Each row is a point on a tangle of strands that fork, close into loops and nearly touch. The rows are in no order.
In the rows, 128 means zero.
Two points are linked if the straight distance between their rows is under 44.5. Some points are linked to none.
k637: [119 139 149 112 101 143 171 185 181 128]
k586: [114 186 121 110 135 135 133 123 105 193]
k628: [165 154 131 107 137 124 122 132 108 176]
k803: [122 168 143  78 130 124 140 163 162 142]
k541: [ 73 123 111 166 110 149  80  80 151 150]
k366: [130 162 177  64 133 147 144 149 183 127]
k823: [ 88 113 114 152 104 136  80  70 143 141]
k21: [108  67  97 129 177 102 131 132  98  68]
k950: [105  62 103 125 172 109 135 136 115  56]
k465: [ 90 121 104 147 106 112 109  81 126  88]
k333: [143 161 135  93 145 120 118 133 112 190]
k597: [ 93  95 101 135 140  98 117 107 115  69]
k287: [129 136 118 141  97 148  98  63 128 131]
k410: [110 127 128 146 110 168  75  62 147 166]
k954: [ 67 101  88 155 147  98 118 100  91 100]
k843: [173 156 117 147 109 138 138 113 107 117]
k150: [132 162 121 140 106 124 173 188 134 128]
k148: [174 146 125 134 122 124 141 156 112 144]
k912: [171  88 159 145 125 131 151 186 136 148]
k910: [ 63  99  96 178 140 113  97  95 101 139]
k364: [ 62 100  99 186 137 121  86 100 113 151]
k757: [108  57 118 130 167 124 138 133 131  47]
k528: [186  73 168 159 127 138 152 174 124 145]
k140: [110  96 114 136 130 112 120 102 130  55]
k729: [ 96  83  86 136 174 100 129 120  81  84]
k745: [ 67 101  91 167 150 102 112  99  85 118]
k925: [119 180 129  86 131 117 137 155 139 159]
k340: [125 147 131 140 104 128 176 196 148 130]
k336: [146 137 158  73 144 116 120 164 157 156]
k962: [152 128 153  89 136 118 127 176 155 156]
k32: [144 173 111 149 110 126 171 174 118 125]
k196: [137  83 137 143 133 138 137 109 140  45]
k24: [119  62 132 136 152 140 142 125 141  39]
k526: [172 152 125 126 124 127 129 137 105 156]
k395: [161 172 111 148 107 134 147 127 104 129]
k391: [119 160 164  58 154 113 111 132 149 167]
k945: [154 177 110 147 107 127 162 148 105 129]
k40: [141  37 143 128 157 123 116 121 144  56]
k15: [156 113 133 145 111 134 122  94 130  66]
k91: [161 102 155 132 124 127 152 191 148 151]
k848: [133  99 126 141 123 124 122  99 137  57]
k960: [148 171 112 140 102 150 126  86 101 149]
k359: [104 169 159  68 156 113 110 125 133 184]
k219: [119 168 148  83 151 121 114 127 117 197]
k970: [164 123 137 155 117 132 164 176 122 129]
k439: [170 148 120 147 103 138 130  95 111 107]
k481: [157 111 156 107 129 123 140 187 157 152]
k809: [143 179 114 133 111 146 134 105  94 169]
k624: [127 163 161  71 126 137 144 160 179 131]
k39: [115 121 121 140 101 148  83  60 140 142]
k302: [161 125 129 146 106 134 121  88 125  86]
k563: [121 135 144 128 102 138 173 194 163 132]
k793: [134 150 169  56 150 119 115 144 163 155]
k900: [132 183 117 120 127 142 130 112  96 188]
k554: [100 124 126 156 118 175  65  74 164 172]
k859: [140 154 117 144  96 153 113  68 116 139]
k398: [186  50 180 161 125 138 152 169 118 146]
k411: [ 82  94  90 140 154  96 123 110  96  81]
k355: [113 189 119  96 131 118 136 141 118 173]

A tip is a point with one link. Name the tips that can be reached along the links from each point below, in the order of the rows.
k481 -> k148, k398
k39 -> k541, k366, k554
k757 -> k637, k364

Name the points in between on the shortest way along the links from the first point to the second, in order.
k39, k900 -> k287 > k859 > k960 > k809
k624, k809 -> k803 > k925 > k355 > k586 > k900
k333, k962 -> k219 > k359 > k391 > k793 > k336
k954, k196 -> k411 > k597 > k140 > k848
k148, k359 -> k526 > k628 > k333 > k219
